A landscape with many peaks, sampled at points; each row gives a point and its height.
A climber steps from a point to whichever of its 2 nearest points has the largest rise for the distance, and stops where none of them is higher. Distance is the straight distance between rows; heights are no part of it.
J512 (h 41.3): [122 104  74 103  85 104  81 104 127 103 103 103  73 104  95  95  91 126
 102  88]
J225 (h 41.6): [ 61 100 115 115 143 107  88  99  93 114  91 106 101 106 127 128  86 119
 128  86]
J307 (h 23.2): [132 114  76  92  97  94 122 114 100  94  74 105 110  89  80  97 101  88
  85 104]
J879 (h 49.6): [118  83  95  96  45  95 128 106 119 101  77  98  64  96  97  99  87  72
  60  95]
J31 (h 36.3): [ 71 101  87 131 105 114  81  74  93  82 120 101  76  75 121 104 110 119
 132 123]
J639 (h 69.6): [120  91  97  85 122  74 123 118  85 101 115 108 149  83  73 116 110  96
  99  85]
J26 (h 57.3): [ 98 132  78 121 133 119  79  90 105 100  88 115 102 104 137 112 116 107
 116 106]
J85 (h 25.7): [131 110  75  76 122  90  83  98 107 108  75  78 103 118  86 105  98  79
  97 111]
J199 (h 52.5): [ 81 102 125 109 115  95  51  70  83  79 118 104  79  75  97 112 129 120
 119 100]
J526 (h 13.1): [101  98  87  83 135  74 101 109  98  80 114 113  93 100  77 110  94 121
 126  88]
J595 (h 37.8): [ 53  83 104 118 130 109 109 100  98 109 112 102 100 115 111 112  91 124
 128 103]
J827 (h 69.7): [113  72  98 101  65  91 135 124 132 127  85  88  96 121  90  92  78  88
  88  78]
J554 (h 62.2): [103 112 118  66  70  85 134 115  90 112  79  99 106  90  99 101  70 104
 112  74]
J222 (h 10.0): [ 78  61  69 141 106 109  69  80 108  91 124  85  81  85 118 129 108 121
 144 110]
J698 (h 46.8): [ 79 108 115  86  94  87 125  87  79 118  92  88 100  91  91  73  81 129
  81  96]
J608 (h 37.5): [ 96  82  86 114  96 100  84  80  83  92 101  65 103  65 105 105  95  99
 120 147]
J229 (h 58.2): [104  75 108  91  48  91 138 124 127 119  93 109  70 126  90  88  85  72
  70  82]
J864 (h 54.8): [ 86 118 120  68  82  87 127  97  75 101 101  92 104  93 102  82  76 104
 104  96]
J68 (h 54.4): [101  75  92 101  73 101 131 114 117 129  61  79  96 117  94 108  81  70
  60 100]
J878 (h 58.1): [119 114  83  66 113  91 106  88  54 106  88 111 125  67  71 101 107 120
  89  98]
J543 (h 55.6): [ 85 111 109 101 103 103 111 100 103 126  82  96 100 100  97  69 103 125
  79  86]
J627 (h 49.3): [ 99  94 106 108  97 107  65  80  92  83 113  98  89  57  94  91 122 119
 101 110]
J644 (h 20.5): [124  94  95 106  67  94 126 112 114 100 106  86 113  83  94  95 102  86
  83  98]
J625 (h 4.5): [105  99 108  95 122  95  48  82  97  92  85  90  85  97  81  99 133  84
 107 119]
J836 (h 5.8): [101 102 110  83  92 105  93 103  92  76  72  93  68  97  81 101  94  85
 105 139]
J220 (h 28.0): [ 99 106  88  89 135  86  83  87  94 113  85  80 123 123 108 112  93  84
 111 107]
J791 (h 31.8): [118  76  95  88  81  88 105 103 124 104 111  77  98 140  89  79  86  59
  91 100]
J771 (h 44.1): [ 66 107 115 100 111 103 110  99  90 110  97 105  98  78 111  91 111 138
 127  92]
J967 (h 51.6): [120  98 121  97  78 107  96 111 121  86  98 111  76 129  80  93 100  83
  65  96]
J328 (h 16.9): [100  97  78  81  97  82  94  74  88 111  89  54  77  86  79  69  78  99
  98 118]
J383 (h 41.4): [ 58 101 122 109 126 107  98  97  84  92 109 129  84  80 107 116 119 131
 119  84]
J9 (h 9.1): [ 80  72  84 124 127 106  65  83 108  89 119  91  81 104 105 130 123  89
 131 112]
J991 (h 49.8): [ 89 103 123 115 131 104  52  65  84 102  88 105  66  70  88 122 127 125
 118 122]
J275 (h 53.2): [ 97 138 109  98 106 110 112 114  97  93  89 122 135  89 131 106 135  78
 112  87]
J244 (h 57.1): [115  99  90 104  85 111  97 104 126 107  80  99  69 120  81  78 122  88
  56 102]
J12 (h 56.2): [ 85 118 130  91 118  92  56  68  65 101  98 103  99  77 104 106 117 116
 107  97]
J303 (h 13.9): [100 103  81  93 116  84  83  92 102  91 109  93  85 101  88  90 102 107
 129 102]
J890 (h 12.7): [111  78  89 114  58 123  84  82  93  92 126  91  83 107 101  95  71  98
  65 118]
J810 (h 28.2): [119  87 111  91  50  90 105 102 123  94 131  90  88 124 100  72  90  72
  92  86]
J155 (h 48.7): [ 84 124 104 102 128 115 119 124 100  87  74 128  93 100 102 107 101 112
 117 111]
J514 (h 42.4): [108  74 113 105  70  95 125  93  95 115  82  86 112 104  90 107  90  66
  45 111]
J338 (h 45.8): [ 93 105  88 116 118 123 116 115  97  78 102 123  94 113  96 108  98 110
  96 121]
J475 (h 28.3): [110 115  74  72 123  84 107  94  83 102  74  99  94  99  97 106  67 116
 121 103]
J95 (h 25.3): [102  89 105  98  51 100 124 120 108  89 126 109  83 115  99  85  75  90
 100 100]
J591 (h 62.8): [121 104  77  76 118  91 110  96  61 103 105 115 155  77  75 122 116 110
  88  90]
J569 (h 40.8): [ 76 109 121 103 129 108 104 101  73  64 111 141 103  91 110 135 106 120
 107  96]
J797 (h 10.8): [ 98  78  69 125  92 105  80  96 118  78 127  94  91  90 108 109 104 107
 132 112]
J764 (h 45.9): [ 91  88 106 112  80 120  93 102 105  86  99  80  91  60  98  80 122 103
 102 119]
J679 (h 57.7): [101 126 105  98 103 103  68  85 100  80 110 118 100  92 124 111 128  85
 121  91]
J294 (h 18.7): [120 105 106  74  85 100  93 108  73  69  89 121  94  77  78 129  93 104
  94 115]
J846 (h 62.7): [119 101 105 111  82 102 121 116 128 114  87 105 101 110  86  77 132  81
  58  96]
J951 (h 19.4): [122  86  72  83  95  85 108  79  83 113  68  52 100  73  74  87  96  96
  82 115]
J862 (h 49.0): [101  98  88 123 113 121  80  97 122 117  82  94  99 121 105  93 126  87
  74 118]
J615 (h 30.0): [109  79 102 125  63 118 124 104 116 132 120  95 113 119 120  94  84 105
  76  84]
J598 (h 69.5): [106 109 105 106  89  99 110 101 116 114  96  82 114  93  98  67 141  90
  82  88]
J804 (h 11.3): [ 99 100 121  99  79 100 103 110 127 121 102  94 102 134 102  77 108  70
  95  82]
J830 (h 34.9): [125  86  94 111  62  93 133 111 116 144 108 102 108 118 117 105  62  97
  65  70]
J848 (h 15.8): [113 118 128  88 112  96  99 126  99  84 101 137 132  97  92 129 127  83
 109  76]
J176 (h 44.0): [101  82  78 119  94 125 100 102 126 127  95  93 110 139 103  86 107  83
  85 108]
J843 (h 33.9): [ 66  93  91 100 145  84 107  82  73 106 110  94 107 106 103 101  91 125
 117 111]
J714 (h 23.3): [115 111 100  72 126  78  99 106  82  82  80 112 109 109  55 109 110  90
 105 102]
J776 (h 50.0): [ 84 114  85 105 119 101 109  93  98  94 101 106  87  77  87  62 113 132
 100 113]
J553 (h 13.2): [ 76  94 116 109  94 113 108  98 115 113 118  98 115 119 112  69 112  92
 106  92]
J885 (h 24.3): [125 110  89  74 106  82 107 108 101  79  88  95 114 107  78 101 112  69
 103 108]
J883 (h 10.1): [ 99  79  87 107  62 119  93  99 102  98 103  84  77 109  98  89  77  98
  99 112]
J44 (h 39.3): [121 111 105  91  54  89 135 113 104 131  89 103  99  93 125 106  66 104
  73  64]
J37 (h 14.8): [ 94 107 130 109 115 108  85 112 111  97 109 118 126 108 111 124 125  89
 104  80]
J262 (h 11.9): [111 102 130  94  87 102 106 128 127 132  83 101 110 130 100 105  95  87
  93  69]
J272 (h 60.1): [ 86 129  88 116 125 101  65  73  88  87 108 117  93  85 142 113 135 109
 120 103]
J597 (h 19.5): [104 101 125 102  83  90 113 109 103  97 141 118 121  93 111  98  94 123
  97  72]
J637 (h 46.0): [ 95  99 108 113 137 106  66  87  95 118  91  95 108 110 114 142  86 119
 112  87]
J189 (h 63.3): [101 124 113  97 104 104  92 106 110 119  62  92 101  97 104  84 130  97
  82  87]
J115 (h 17.7): [115 108 115  83  76  98 105 118  97  83  87 111 104  78  91 112 110  94
 103  93]
J775 (h 17.6): [ 99  94 109  95 101  73 102  96  87  99 143 100 130  82 100  87 103 115
 111  77]
J893 (h 35.6): [105  75  70  99  79 103 100 103 128 114 121  90  89 154 100  75  83  76
 111  85]
J672 (h 53.6): [ 93 121  81 111 134 116  89  90 100 103  81 104  95 125 118  95 117  94
  91 121]
J565 (h 6.9): [ 81 105 107  89 101 107  86  91  93  88  87  82  84 109 105  88  95  78
 116 128]
J957 (h 43.8): [122  89  93  92  49 100 121 113 119 117  75  96  75  87 103 113  73 104
  74  78]
J545 (h 41.2): [ 66 114  91 111 108 108 108  92  97 102 122 104  96  92 133  82 105 121
 128  93]
J254 (h 22.0): [101  96 109  86 133  92  85 105  99  78  81 105  81 117  62 114  93 109
 111 116]
J440 (h 12.3): [100  93  83 101 110  90 108 107  85  70 124 114 111  74  92 118 106 123
 118  93]
J446 (h 79.3): [114 109 119  70 107  81 115 108  83 112  91 110 129  94  70 108 107 108
  89  80]
J136 (h 5.1): [ 95  99 107  87 117 103  72  95  78  77  75 104  82  79  76 108 124  87
 106 130]
J72 (h 18.4): [126  84  98 119  73 103  92  92 110  91 128  87 113  80  94  91 109  92
  67  99]
J218 (h 26.3): [ 97 111  85  93 103 101 109 107  95  87  83  99  75 111  94 101  63 115
 111 112]
J901 (h 52.6): [ 88 101  95 110 124 113 108  96 112 133  95  89 120 133 123  92  78 100
 100  94]
J357 (h 69.4): [116 105 121  79  84  88 131 125  99 126  78  98 131  94  89 110  91  88
  94  76]
J321 (h 51.1): [ 95 112 130 100 114 101  70  87  79 114  89  98 109  96 105 122  94 112
 100  97]
J891 (h 32.8): [ 75 118 102 102 128 100 116 111  87  84 111 121 112 104 134 115  75 110
 121  92]
J861 (h 53.9): [ 97 121  89  86 122  90 114  84  65  99  93 112 113  67  87  77 113 126
  92 115]
J58 (h 30.9): [ 73 102  95  98 157  79  87  76  81 101  93  88 106 116 103 120  89  96
 132 116]
J751 (h 30.3): [ 98 124  95  82 106  90 126 113  78  93  90 112 111  96 115 115  57 112
 120  95]
J169 (h 38.6): [ 79 108  99 106  89 100  82  81  92  88 133  92  87  82 124  77 101 115
 125 104]
J829 (h 35.4): [104  91 131  90  71  96 121 102  88  91  90  85 121  86  91 103 105  73
  64 109]
J686 (h 20.3): [105  98 111  75 107  94  99 107  86  81  92 112  83  98  62 112  76 121
  86 116]
J71 (h 47.2): [139 102 116 100  95  99  89 115 112  87 119 126  98 127  81 114 100  90
  65  96]
J552 (h 38.5): [114  93  68  99 103  97  88 105 126 101 115  99  78 138 101  86  91  94
 113  96]
J867 (h 36.2): [ 75 128 114 104 115 115 118 106 100 104  97 121  95 130 135  92  70 102
 114  92]
J766 (h 16.8): [115 104 124 100  84 108 116 131 109  83 106 122 128  96 100 126 114  78
  97  96]
J868 (h 50.9): [ 82 125  97 104 129 104 113 119 110  97  77 122 106 102 117 107 126  94
 126  84]
J88 (h 46.9): [ 63 102  97 102 125 102  95  96 104 106  98  99  77  86  97  74 129 129
 133 100]
J21 (h 15.0): [105  88  80  87 109  80  70  80  96  98  98  62  72  84  79  74 102  99
 126 118]
J30 (h 34.6): [ 89  92  76 126 106 113  85  69  76  82 107  86  74  52 105  98 110 114
 123 148]
J678 (h 41.7): [103  86  99 108  72 105  94  93  84  83 103  73 115  50 107 104  98 102
  98 122]
J40 (h 13.5): [103 104 137 108 101 112  81 119 124 123 101 112 110 115 106 114 106 104
  97  70]
J663 (h 43.0): [ 83 113 107 105 100 117  95  89 104 121 110 105 108 135 144  82  67  94
  90  87]
J607 (h 22.8): [122  87 102 103  52  88 145 117 114  95 127 106  90  96 101  84  82  83
  68  92]
J728 (h 43.2): [ 87 100  90 121 136 114  99  90  88  69 120 124 101  97 106 126 111 116
 100 115]
J944 (h 21.6): [128  90  62  97  95  89 110  99 104 104  78  76 102  88  91  93  95  88
  78 114]
J871 (h 43.9): [137 108  92  94  98 101  87 109 123  93 110 110  97 107  80 110  98 109
  85  85]
J700 (h 22.1): [107  79 127 110  72  94 135 124 112 112 146 108 115 112 100  94  90  98
  91  81]
J570 (h 8.1): [ 81  93 105 109 123  99  72  85  97  80 113  94  93 109 109 116  94  85
 126 126]
J435 (h 25.6): [100  87 115 116  83 109 125 114 118 133 137 110 119 138 114  72  90  92
  83  79]
J981 (h 15.5): [ 90  91 107 107 113  85 101  93 102 122 125  88 130 104 104  79 108 111
  99  92]
J568 (h 15.9): [118  80  95 131  68 131  70  91 117  85 120  91 104  95 105 108  97 105
  65 115]
J806 (h 43.6): [ 93  70  85 113 104 120  94 101 115 137  93  81 111 155 112  90  77  82
 104  96]
J537 (h 11.5): [108  98  84 108  92 105 102 106 107  72 120 101 104  88 109 108 103  95
 112 110]
J469 (h 55.4): [100 133  95 100 107 114  92 105  97  80  81 110 110  93 127 116 124  74
 119 115]

Call two points neighbours if one is among the 2 nearest of the other. Go from one point of each pair to the other, from neighbour to neighbour, staying as high as possible. Name the lowest point that can't be avoided.
J598, J272 | J569
J598, J446 | J698
J827, J272 | J644
J272, J12 | J30
J272, J901 | J806

Where does a climber stop that starts at each point below?
J85 | J12
J95 | J598
J136 | J885
J31 | J446
J553 | J827
J40 | J885
J440 | J885
J569 | J272
